Each scene shows the same named points in several views. A view is turned or mirrored, and shifted as a whole, has a little noise and may leave points out.
In the rows, 100 means zero.

Scene 1
View 1
bef: [118 102 114  88 104 107 117  88 116 109  98  99 150  93  95 122 113  95
 102 105]
Pasop: [123 101 105 105 112  88 121  83 103 101  80  67 154  79  91 119 117 102
 117  89]
kor: [137  90  89 113 133  75 121 100  78 105  86  66 120  84  85 129 111 105
 123  85]
Butor: [136  83  85 103 138  85 110 109  73 111 101  86 100  99  81 125 106 100
 115  94]
reni: [133  92  96  95 118 103 101  99  87  98 106  95 105 105  84 123 107  90
 112  93]
Deku: [125  97 107 100 109 108 104 104 101  98 106  93 120  98  92 116 107 100
 122 101]
luz: [115  97 104  88  99 117  89  95 108  90 111  99 120 112  82  97 109  92
 120 104]
Teko: [118  90 101 112 120  93 108 117  94 103 102  74 125  91  91 104 104 118
 135 107]
Nuvo: [118  95 107 111 113  94 112 111 102 104  99  75 137  85  95 108 106 116
 131 107]
liro: [132  93  89  99 114 103  92  92  83  84 105  85  99 108  76 111 109  89
 124  86]
kasib: [124  88  78  87 126  89 105  79  85 102  94  84 119 108  70 108 117  87
 104  89]
fipaz: [125  92 102  98 114 109  95 107  95  97 112  97 107 106  86 111 105  98
 123 102]
Bukur: [133  84  75 103 138  76 108  90  69 101  89  68 107  99  70 116 112  96
 119  82]
sukis: [127  98 106 104 113  98 113  97  99 100  94  82 131  89  91 120 110 101
 119  95]
View 2
Butor: [134  99 118 124 104 123 109  94  98 112  93  87  90  91 115  67 100 104
  94 114]
bef: [ 98 115 128 107 108 126  77 138 143  92  89 115 107 109 113  71 104 101
 111 114]
reni: [132 101 127 109  96 120 100 122 101 109  91  98  93 100 120  75 101 109
 108 120]
Bukur: [133  98 107 102 110 123 105  91  86 119  82  83  97  98 101  62  91  90
  89 116]
liro: [143  98 119  96  91 110  99 124  88 112  81  95  95 103 113  77  99 106
 107 119]
fipaz: [129 104 122 113  85 104  95 128 108 101  88 101  95  97 119  78 109 116
 109 111]
kor: [134 102 103 107 118 128 107  89 114 110  88  91  91 105 105  62  92  87
  89  98]
kasib: [115 104 119  99 105 126  87 114  88 113  81  94 108  96 101  64  93  98
 101 132]
Pasop: [111 114 103  89 118 126  85 116 138  99  81 106 106 117  99  64  95  85
  94  96]
Nuvo: [116 112 108 112  99 107  90 118 140  93  88 104  99 102 109  70 108 103
  98  91]
luz: [118 108 123 101  78  99  80 147 108  98  79 107 108 100 111  81 109 116
 113 118]
View 3
fipaz: [ 92  96  81 113  85  72  97  93  88  99 104 131 102 134 133  81  93  92
 101  97]
kor: [107 112  58 120  91  96  83  87  76  98  97 109  78 104  95  96  99 108
 109  92]
Butor: [ 95 106  65 117  85  85  77  86  75 100 120 114  80 128 115  91 103 108
 114  94]
reni: [ 87 100  68 110  77  77  93  86  82  97 103 134  90 133 126  93  95  93
 110  97]
Pasop: [107  96  59 114  92 102  99  98  80  90  57 110  92 104 102 101  77  92
  96  99]
Bukur: [110  96  52 112  82 100  83  76  77 100 112 116  72 123  97  90 107  96
 120  98]
kasib: [102  81  53 104  74 100  91  81  75  95  96 118  79 141 115  94  94  82
 118 106]
liro: [ 99  94  66 109  75  78 103  78  90 100 109 142  89 131 118  83 103  82
 111  99]
Deku: [ 92  99  80 115  87  75  99  97  87  97  90 129 103 126 130  87  86  94
  97  97]
luz: [ 94  77  82 106  84  74 112  97  93  95  89 135 109 143 140  79  84  74
  97 104]
sukis: [ 96 102  70 114  89  85  97  97  83  94  77 121  97 114 116  95  85  96
  97  96]
Teko: [108  95  84 124 106  84  94  99  85 101 100 107 101 116 117  77  92 101
  91  96]
View 4
reni: [ 99  83  67 100  95 100 104 105 105 103 114  93  99 107 113 112  88  96
  83  79]
Deku: [ 99  80  79  99  92 107 109 108 103 109  99  86 118 102 117 102  83 100
  89  88]
sukis: [ 95  75  93  92  98  96 112 108 108  95  95  82 110 109 118 104  82 106
  97  84]
Bukur: [ 99  79  77  79 103  80  98 117 122  86 113  96  67 106 120 116  99 119
  81  64]
fipaz: [104  82  68  98  91 111 102 110 104 115 105  93 113  97 117 102  90 101
  81  85]
liro: [111  73  65 105  98  96  96 105 114 107 117  98  94 109 126 107  98 103
  77  77]
kasib: [106  83  84  85  96  92 107 105 102 103 128  81  77 108 132 112  89 115
  80  63]
Pasop: [ 95  68 117  84 100  83 120 106 109  87  94  70 104 117 128 102  78 117
 105  80]
Teko: [ 99  82  89  79  94 103 104 125 118 105  81  91 110  91 116  97  91 121
  89  88]
Nuvo: [ 94  80  99  85  92 103 114 116 109 102  83  80 119  99 115  99  80 112
  97  92]
kor: [ 87  77  89  77 103  79 106 121 124  77  92  93  83 109 109 113  90 116
  95  74]
bef: [ 90  86 100  94  90 107 125 102  86 102 107  68 120 111 116 108  66  97
 100  85]

In a view up to two points have been moved. Name them for each view, in the order of its rows, or write -.
view 1: Nuvo
view 2: -
view 3: -
view 4: bef

Scene 2
View 1
kolun: [109 142  77  88  81 115 102  96 105  78  86 102  90  82  87 101 101 128
 108  93]
zoz: [122 150  96 106 107 118 100 105  91  77  92 102  96  94  67  88 111 131
 120  84]
dodu: [117 155  90  88  82 107 112 108  94 101  99  73  97  97  71  95 103 129
 112 105]
Dolu: [ 94 105 107  82  79 113 115 100  97 103 101  77 125  94  93  92  98  99
 114  99]
zuka: [102 122  87 105  97 112 114  94  94  77  89  63 107 105  78  99 109 103
 123  70]
bisep: [107 144  84  81  70 104 115 101  97 106  98  66  97  92  85 102  97 117
 104 107]
Tof: [104 137  67  99  88 109 106  83  89  86  91  84  81  81  89 104  90 106
  97  82]
bago: [107 128 105  81  78 112 112 107  94 108 105  82 114  92  86  91  96 114
 111 111]
relig: [106 138  81  85  78 117 103 104 119  60  73  97 104  95  81 106 120 144
 129  87]
poma: [107 153  62  85  70 105 115 100 119  65  70  56  93 107  74 117 124 145
 130  85]
golot: [ 92  98 111  90  85 112 123 104  99  94  97  52 136 113  86  94 111  96
 132  85]
rez: [105 136  81  90  81 107 113  94  90 103  99  74  94  87  87  99  91 105
  99  98]
mipa: [ 88  98  92  94  83 111 116  85  90 100 100  67 114  91 100  99  90  79
 105  84]
nagon: [105 116  95 108 106 120 103  88  81  85  99  99 101  85  87  88  93  94
 106  75]
Metif: [ 97 117  83  94  85 112 108  86  90  95  99  86  98  82  96  98  89  94
  99  88]
View 2
dodu: [ 81  91 120 106 123  84 110 105 110  75 108  94  99 127  96 121  96 106
 112 102]
poma: [ 86  71 110 135  85  80 103  83 123  39  99 103  99 115 101 135 112 124
 124 104]
nagon: [ 65 103 110 113 102  79  82 122  72  90  87 107  83 101 105  97  86  79
  99 119]
Metif: [ 71  75 105 110 100  84  80 122  84  89  91  95  93 115 108 100  86  74
 106 112]
mipa: [ 58  70 109 114  84  91  74 131  73 104  90  81 106 111 115 103  87  82
 105 107]
rez: [ 79  73 110 106 111  85  90 119 101  84 100  93  95 128 107 110  88  83
 109 104]
bago: [ 70  85 120  97 118  89 105 115  89  90 102  74 110 117  91 107  93  93
 111 107]
kolun: [ 85  89 109 108 112  77  99 103  98  63  91 105  86 109  90 103  93  81
 111 121]
zuka: [ 63  93 114 132  83  84  84 110  85  81  93 104  94 107 114 119  98 111
 106 104]
bisep: [ 82  69 115 104 113  87  99 112 108  77 106  85 105 130 102 117  93  95
 115 100]
golot: [ 48  87 124 123  79  93  89 117  70 101  95  68 124 102 109 117 102 119
 110 102]
relig: [ 81  86 111 124  92  77 109  82 103  42  87  97  98  94  81 115 110 108
 121 124]
Dolu: [ 59  80 118 106  99  91  94 120  75  97  94  68 117 107  97 103  94  93
 110 110]
Tof: [ 84  75 104 117 101  78  83 115 100  72  93 114  77 119 109 107  87  77
 108 111]
View 3
poma: [ 99 111 142  87 134  98 119 108 114 144  99 110 102 111  90  56  85 139
  94  82]
dodu: [ 99 110 103  91  96  87 115  75 105 127  90 100  85  85  92  76  82 143
  85  92]
rez: [ 89 109  94  89  95  99 116  83 108 109 103  92  95  75  92  86  79 116
 105  91]
Tof: [ 96 102 114  82  89  99 109 103 105 110  96  96 105  71  91  83  76 106
 116  86]
Dolu: [ 74 109  83  97 101  94 128  76  90  99 111  91  85 112  85 110  74 120
 108  98]
nagon: [ 91  96  99  90  71  88 105 104  83  99  91  97  97  93  81 109  71 107
 122  96]
golot: [ 76 113  74 106 120  89 121  95  88 104 117 105  92 138  74 108  76 127
 105 107]
zoz: [109  94 124  90  73  77 103  96  84 128  72 106  86  99  84  86  75 140
  97  92]
kolun: [ 95  99 129  82  81  91 120  87  95 117  87  94  90  87  94  86  76 120
 108  81]
relig: [ 93  99 152  83 106  89 128  98  93 133  89 101  89 121  91  79  82 136
 104  76]
Metif: [ 85 104  97  87  88  98 116  92  98  98 104  90  98  82  88 100  75 103
 119  92]
zuka: [ 95 105  99  96 108  90 103 117  94 114 101 110 103 112  77  90  76 122
 111 100]
View 4
zuka: [ 90  78 101  75 118  69  96 100  76  82 109 128 106  99 108  94 104  92
 108  95]
Dolu: [ 68  92 103 102 106  70  97 104 103 105  94 114 104  86 100  94 103  78
 125  70]
rez: [ 70  84 110 105 103  89 104  93 102  95 118 120  88  88 126 103  98  96
 117  97]
Tof: [ 73  82 101  94 110  91 106  76  96  82 132 123  86  92 120  99  99 105
  99 110]
zoz: [ 96  96  96  94  83  84  92 102  74  62 127 147 100  80 115  92  95 113
  95  77]
poma: [102  69 129  66  96  77  97 125  92  81 107 147  86  72 117  94 128 111
  91 130]
nagon: [ 72  95  81  97 111  80 100  75  85  79 124 121 104 100 103  93  89  92
 105  74]
kolun: [ 77  96 101  99  91  92 101  88 101  77 125 133  89  75 109  95 104 109
  93  92]
dodu: [ 81  84 121 106  85  90  98 117  98  90 111 133  91  74 133 103 102 104
 120  93]
Metif: [ 64  88  97 100 114  82 106  79 102  93 119 115  95  93 109  96  98  91
 111  91]
mipa: [ 62  82  97  93 127  72 105  84 100 107 104 103 103 105 102  96  98  74
 124  88]
relig: [ 95  91 110  76  87  78  96 110  98  74 110 146  91  63  93  85 125 110
  80 102]
bisep: [ 73  83 121 104  94  88 103 108 105  97 111 125  86  78 130 103 104  99
 121 100]
bago: [ 70  96 110 111  92  81  98 110 105  98 103 123  98  76 116  99 100  89
 124  71]
View 5
golot: [ 76 113  75 136 121 121 105  96 132 122 113 119 100 116 112  96  61  83
 115 129]
rez: [103 125 113 103 112  87  92  91  94 128 110  89 105 117 106  89  81  84
 107 130]
poma: [111 135  73 104  80  74 141  88 130 149 120  94 119 126  89 113 108  90
 108 137]
Dolu: [ 83 117  93 119 116 114  91  96  99 120 115 118  95 118 119  91  68  76
 116 122]
bisep: [102 130 110 112 101  89 100  82  94 140 120  89 101 123  99  93  82  82
 106 130]
Metif: [102 120 106  95 119  93  84 107 101 117 102 100 104 113 120  84  80  78
 113 129]
dodu: [100 125 113 118 104  84 110  78  91 133 126  90 111 117  89 112  87  93
 109 124]
kolun: [111 121 102  89 103  74 104  98  87 118 116 105 113 114 109 106 102  84
 118 117]
Tof: [113 123 108  83 111  73  93 105 104 120 101  87 116 112 110  91  95  86
 111 132]
bago: [ 91 121 108 121 111 102  95  84  84 123 124 109  99 119 107 101  75  82
 114 119]
relig: [107 124  72  95  87  77 132  98 107 126 124 119 117 120 102 121 113  84
 121 116]
mipa: [ 89 117  95 108 124 110  80 109 116 118  97 104  98 115 126  74  64  75
 111 135]
zuka: [ 95 114  85 110 120  92 108 102 133 117 101 101 119 109 105 103  84  94
 114 133]
zoz: [104 109 103 105 115  71 113  92  95 104 119 106 129 102  94 130 101 103
 122 113]

In a view up to two points have been moved. Name them for each view, in the order of its rows, or write -.
view 1: kolun
view 2: -
view 3: -
view 4: dodu
view 5: -

Scene 3
View 1
gudek: [104  92  95 102 105 110  79 106 117 112 107  94  80  88 103  86 101  78
 111  92]
sal: [ 80 109 111 107 115 121 103  95 125  92 112 113 108  87 108  85  93  71
 110  95]
lufe: [ 93  96  89  95 109 104  81 101 103 113 108  94  85 101 102  88  99  80
 106  97]
tir: [ 81 104  97  86 111  93  92  95  95 116 109 104  91 121  98  93 103  85
  99  98]
bagaz: [ 68 113 110  92 100  89  61 113  92 118 118 121 102 109  82 113 113  76
 103  72]
Tevos: [ 95  94  96  97 108  95  96 107 108 120 108  88  75 109 102  95 107  77
 106  95]
bup: [ 92 101 112  87 107  81 101 104 108 132 106 109  73 130  97 102 121  86
  99  92]
kot: [ 94 108 119  92 116 105 107  86 125 111 101 133  96 117 106  86 108  93
 100 104]
tumu: [ 89 100 101  97 108  99  93 105 109 116 111  97  83 105 101  96 105  76
 105  92]
meruk: [ 73 109 108  98 113  99 117 101 110 105 115 100  97 110 104  97 101  70
 103  94]
reseb: [ 80 104 105  93 105  85 105 111 102 122 113  91  77 118  98 107 113  72
 103  87]
Lok: [ 77 108 110  95 107  94 100 106 106 114 114 106  91 112  97 103 109  74
 103  87]
Nevab: [ 81 102  98 101 107 104  90 107 106 106 115  90  92  95  99  94  99  68
 109  89]
buta: [ 78 108 119  97 110  91 119 108 115 116 112 104  86 116 101 103 112  70
 101  91]
toze: [ 70 111 111  94 112  95 116 101 105 110 115 103  95 118 101  99 106  73
 100  95]
mem: [ 65 110 107  83 108  75 110 106  89 125 114 100  86 139  94 110 115  75
  94  89]
Dusob: [ 87 107 122  96 105  90  89 107 116 123 108 123  87 113  93 105 119  81
 103  83]
fidek: [ 84  98  98 104 105  98  95 114 106 112 115  82  81  96  99 101 104  65
 109  86]
pem: [ 64 108 110 106 106  89 119 121 105 111 124  76  85 103  99 111 107  51
 106  79]
gef: [101  98 116 108 104 103  95 111 131 116 108 104  77  90 101  96 112  73
 112  86]
Kel: [112  93 103 103 102 106  65 109 122 121 104 108  75  88  97  92 111  82
 113  86]
motig: [ 79 104  94 105 111 117  89 101 109  96 116  92 103  84 104  87  90  68
 111  92]
Mavil: [ 79 101 100 106 106 100 103 115 109 109 118  81  85  95 102 100 101  61
 110  86]
View 2
sal: [101 125 102 110 103 110 101 118 107 100  97  86 111  91  70  86 105 101
 112  92]
toze: [106 111  97  86 112 104 103 115  95 106 116  91 122  92 108  86  89 101
 103 104]
Tevos: [109 116 109  75 108 101 114 115  99  94 125  87 102 109 106  70 111 106
 120 103]
Lok: [106 110 101  80 112 108 109 114  99 101 114  90 112 104 105  87  98  95
 101 110]
motig: [102 117 107 103 103 117 105 125 105  97 112  82 103 107  79  87 107  98
 120  76]
Dusob: [108 116 104  74 113 105 112 104  99  95 103  90 109 107 102  85 108  92
  96 132]
kot: [121 123 109  97 114  93 101 107 107 109 102  93 125  89  94  80 112 104
  97 120]
tir: [123 109 114  86 116 101 108 116 105 108 122  89 116 110 113  83 108  98
 103 103]
buta: [100 114  92  75 110 103 107 110  92  99 114  92 117  91 108  80  90 103
 106 116]
Nevab: [100 113 104  83 105 115 112 121  97  92 119  85  97 113  95  82 104  97
 119  91]
pem: [ 83 104  82  70 104 119 110 122  82  92 125  88 107  98 108  85  76  98
 115  93]
Kel: [110 125 117  78 106 106 120 108 105  83 107  83  86 124  83  73 133  97
 120 116]
mem: [115  98  99  68 118 103 109 113  91 111 130  92 123 104 135  88  86  95
  93 114]
gef: [ 94 123 100  78 103 113 114 110  98  83 103  84  95 108  80  78 112  99
 116 114]
Mavil: [ 93 111  97  81 103 115 112 121  93  91 122  85  99 107  95  81  96 100
 122  88]
bup: [117 114 107  65 115  93 114 104  97  99 120  94 114 106 122  74 107 101
 102 130]
bagaz: [111 102 105  77 115 122 112 113 102 100 107  87 102 130 104 109 105  70
  83 116]
reseb: [105 107 100  66 111 105 113 115  92  97 126  90 108 108 118  79  96  99
 109 109]
fidek: [ 97 113 100  75 105 114 115 121  94  89 124  84  97 111  99  80 101 100
 121  93]
tumu: [109 115 107  80 108 106 111 115 100  96 117  87 104 109 101  78 109 100
 115 103]
gudek: [108 122 115  86 105 107 116 116 105  88 115  83  92 117  85  73 125 101
 125  95]
View 3
gudek: [102 117  94  78 105 114  89 118  76  83 103  95 105  99 105 135 117  98
 110  87]
Dusob: [120 118 111  86  80 106  99 114 103  86 106  78  98  91  91 113  95 100
 109  64]
Tevos: [107 105  94  82 105 105  95 117  85  81 117  88  95 110 105 122  97  96
 117  83]
toze: [104 109 105  80  93 110  89 111  83  86 119  79 102 103  99  99  65  99
 114  65]
tumu: [105 108  98  82  99 108  92 117  82  83 112  87 100 103 102 120  94  98
 115  78]
sal: [ 93 134 104  63  98 127  75 108  66  93 101  89 115  88 100 116  84 101
  97  73]
Nevab: [ 98 109  96  85  93 110  85 116  66  82 105  91 111 100 106 125  88  98
 114  79]
buta: [109 114 102  81  89 103  95 110  88  81 118  71  91 101  96 107  69  95
 112  64]
lufe: [102 105  96  79 110 111  90 116  79  85 114  96 102 107 105 119 101  99
 117  84]
fidek: [101 107  89  88  93 102  91 119  69  75 107  83 101 107 106 130  86  94
 118  79]
motig: [ 91 117  96  76  98 120  76 115  56  86  99  97 120  97 106 125  88 101
 110  80]
Kel: [112 122  98  82  96 109  98 119  91  83  98  93 102  94  98 141 129  98
 108  85]
reseb: [110  98  98  92  89  96 100 116  87  78 119  78  93 110 102 111  79  97
 121  71]
gef: [108 131  94  74  94 106  93 115  84  79 105  77  94  95  96 136 102  94
 102  77]
bagaz: [119  96 116 107  60 104  98 117  90  87  92  92 122  87  98 111  96 106
 121  60]
Mavil: [ 98 110  88  85  91 103  88 118  64  75 108  81 104 106 107 129  80  94
 116  77]
bup: [122 102 107  85  95 101 106 114 110  84 125  80  85 107  95 104  93  97
 118  70]
tir: [109  95 109  86 100 113  92 114  90  90 118  96 106 104 101  99  90 101
 120  73]
Lok: [109 107 104  85  87 107  93 114  86  84 111  82 103  99  99 109  82  99
 114  68]
meruk: [ 99 113 102  75  96 114  86 110  74  86 116  80 103 101 102 105  68  98
 111  69]
View 4
bagaz: [106 119 116  97  80 128  93  76  81  81 113 101  72  99  67 125 134 107
 121 139]
Kel: [ 77 110 123  87  97 124  72  79  63 103  98  96  73  77  83 144 120 126
 102 103]
Tevos: [101  96 111  95 106 126  90  89  68  98  90 102  75  87  96 129 103 132
 111 109]
Lok: [106 101 104  98  97 123 100  96  72  92  99 101  83  95  80 126 113 122
 122 119]
bup: [108  95 106 112  92 136  85 102  65  93 108 106  91  82 103 127 117 131
 132 116]
lufe: [ 95 100 111  91 109 121  90  88  74  99  82  97  71  93  98 123 107 131
 107 108]
pem: [126  95  95  87 105 125 123  91  66  86  97 109  84  92  67 140  82 124
 109 129]
toze: [112  97  96  99 101 119 109 107  74  95  91 102  90 102  81 120 108 124
 125 118]
gef: [ 88 102 109  87 101 121  89  94  57 105  98  99  87  77  73 149 108 128
 105 103]
mem: [128  94 100 113  92 135 105  98  76  81 105 109  85  98  98 114 109 124
 135 133]
meruk: [107  96  95  93 105 114 112 107  72  96  88 100  91 101  77 123 105 123
 119 114]
Mavil: [108 100 104  83 108 120 107  84  69  95  89 103  75  91  74 136  91 127
 101 118]
Nevab: [ 99 103 109  82 106 118 101  84  73  97  87  99  74  97  78 129 104 122
 103 116]
kot: [ 88 102 101 104  97 111  92 118  72 105  92  94  98  99  88 117 131 121
 132 103]
buta: [107  98  97 100  97 121 103 108  68  96 102 103  96  92  79 130 113 124
 126 114]
reseb: [117  96 105 101  99 132 100  92  69  89  99 107  82  88  92 128  99 127
 120 122]
tumu: [ 98 101 109  92 103 123  93  91  71  97  92 100  78  91  88 128 108 127
 111 112]
fidek: [107  99 109  86 106 124 101  83  69  93  90 103  73  88  80 135  95 126
 102 118]
gudek: [ 83 106 117  82 107 119  82  83  69 105  85  96  70  87  87 134 111 129
  98 103]
Dusob: [ 98 107 108 102  86 125  88  98  65  95 112 100  91  86  79 135 126 120
 127 118]
tir: [106 100 110 105 102 127  91  92  83  89  89 100  74 103 103 107 120 125
 125 120]
sal: [ 84 106 100  77 109  98 105 106  74 107  80  91  88 106  62 127 116 118
 107 102]
View 5
buta: [ 97  95 102  71 105 106  96 101  67  94 116 107  77 116  99 107  71  85
 110  92]
Kel: [ 95  96 113 101 111  87 100 110 108 125 116 104  87  92 107 102  81 121
 116  87]
Tevos: [ 81 100 102  88 112 103 104 110  84 117 107  96  84 113  98 106  78  99
 113  98]
bagaz: [108 121 117  67  77 107  84 102  78 106 112  97  76  85 104  83 105 107
 119  84]
pem: [102 117  94  81 108 110 103 101  74  91 111 107  67 135  83 104  94  78
  97  85]
sal: [ 99  79  93  79 103  98 102  91  96  95  98 126  80  97 115 132  99  92
 114  80]
Mavil: [ 98 107  98  91 113 102 104 103  88 103 111 107  75 123  92 109  91  91
 101  86]
bup: [ 82  95 109  68 101 104  93 107  63 109 116  92  85 104 104  98  63  96
 120 106]
Nevab: [ 91 105  96  85 104 103 103 102  93 108 100 107  79 108 100 111 102  95
 110  87]
toze: [ 91  96  96  65  99 110  95  98  66  94 105 105  77 112 104 112  84  82
 114  95]
mem: [ 85 113 104  58  90 118  90 106  50  99 110  87  78 115  95  90  78  83
 116 106]
tumu: [ 87 100 102  84 106 102 101 105  86 111 107 101  81 106 102 108  85  99
 113  96]
Dusob: [102  97 117  72  96  98  89 103  73 103 124 104  81  94 107  95  73 104
 116  88]
kot: [ 89  73 104  63  97 101  92  97  70 100 108 109  86  89 120 116  70  97
 125  95]
motig: [ 90  97  90  89 104 103 105  98 104 106  91 114  80 103 106 124 113  95
 111  85]
lufe: [ 76  96  96  87 109 103 104 108  90 119  98  97  86 105 105 112  88 100
 115  99]
tir: [ 77  99 101  69  94 109  96 106  73 111 100  94  84  97 108 105  85  96
 121 103]
fidek: [ 92 110  98  91 110 104 103 106  90 109 106 103  78 117  92 106  93  94
 105  89]
gudek: [ 85  95 102  99 114  92 105 107 105 123 104 105  85 100 106 112  90 110
 113  90]
reseb: [ 89 109 104  77 105 108  98 108  70 106 114  93  79 119  93  97  78  91
 109  97]
meruk: [ 92  92  94  71 103 109 100  97  74  94 103 111  78 113 102 117  89  83
 111  93]
gef: [102  92 108  94 115  91 102 103  94 109 120 114  81 107 102 109  75 106
 108  82]
View 6
meruk: [ 99  83 105  93  95  76  81  80  91 119  72  89 125 103 106 113  90 120
 103 111]
kot: [124  69  93  80  95  68  82  87  77 107  78  85 113 108  94 113  80 138
  99 110]
motig: [ 83  62 109  89  99  81  77  99  84 118  62  89 154  84 103 107  86 118
  98 109]
fidek: [ 82  76 117  91  81  91  88  91  88 104  70  95 135  89 119 108  90 111
  98  99]
sal: [103  57 104  79 110  70  67  92  82 129  69  85 141  92 103 104  86 123
  95 115]
Dusob: [120  74 105  83  82  82  80  92  82  95  92  87 110  93 108 107  88 129
  96  83]
Lok: [104  81 106  93  87  83  86  88  87 104  81  90 119  96 103 111  88 122
 100  95]
tumu: [ 94  72 107  88  80  86  89  93  83  97  71  90 128  97 110 111  86 123
  99 101]
gudek: [ 85  51 110  72  75  89  89 107  72  89  60  94 143  93 120 105  82 121
  92 109]
Kel: [100  48 109  68  75  90  83 112  71  81  75  90 133  85 121 100  83 123
  88  92]
pem: [ 82  96 122 103  87  91  80  73 105 120  79  97 123  92 124 109 100 102
 104  98]
bup: [113  85 102  89  69  85  97  87  84  84  84  92  99 108 110 115  85 130
 102  94]
Mavil: [ 81  76 117  93  85  89  84  88  91 110  69  94 137  91 120 107  93 109
  99 104]
tir: [100  80  98  98  82  83  96  92  83  94  73  89 123 100  90 118  79 132
 103 101]
lufe: [ 88  67 104  87  79  85  95  98  79  95  61  92 135  98 107 113  81 124
  99 110]
mem: [102 106 103 111  77  88 100  77  97  96  85  92 103 104  93 123  87 127
 109  89]
Tevos: [ 90  74 108  86  74  88  95  93  82  90  67  94 125 101 116 112  86 121
  99 106]
bagaz: [106  81 103 103  87  92  80 100  88  94  99  85 128  70  86 110  88 128
  98  62]
Nevab: [ 86  70 111  92  89  87  84  96  86 107  68  90 141  87 107 109  87 117
  98 102]
reseb: [ 93  83 110  94  72  89  94  89  88  92  75  94 118  99 113 114  88 120
 102  97]
toze: [102  88 104  98  94  78  86  78  92 116  77  91 117 104 101 115  87 124
 105 107]
gef: [103  60 115  68  81  83  77  95  80 101  77  91 125  94 131  99  90 116
  92 100]

In a view up to two points have been moved. Name them for each view, in the order of its rows, or write -.
view 1: lufe, kot
view 2: Nevab, gef
view 3: -
view 4: buta, tir
view 5: Mavil, bup
view 6: gudek, reseb
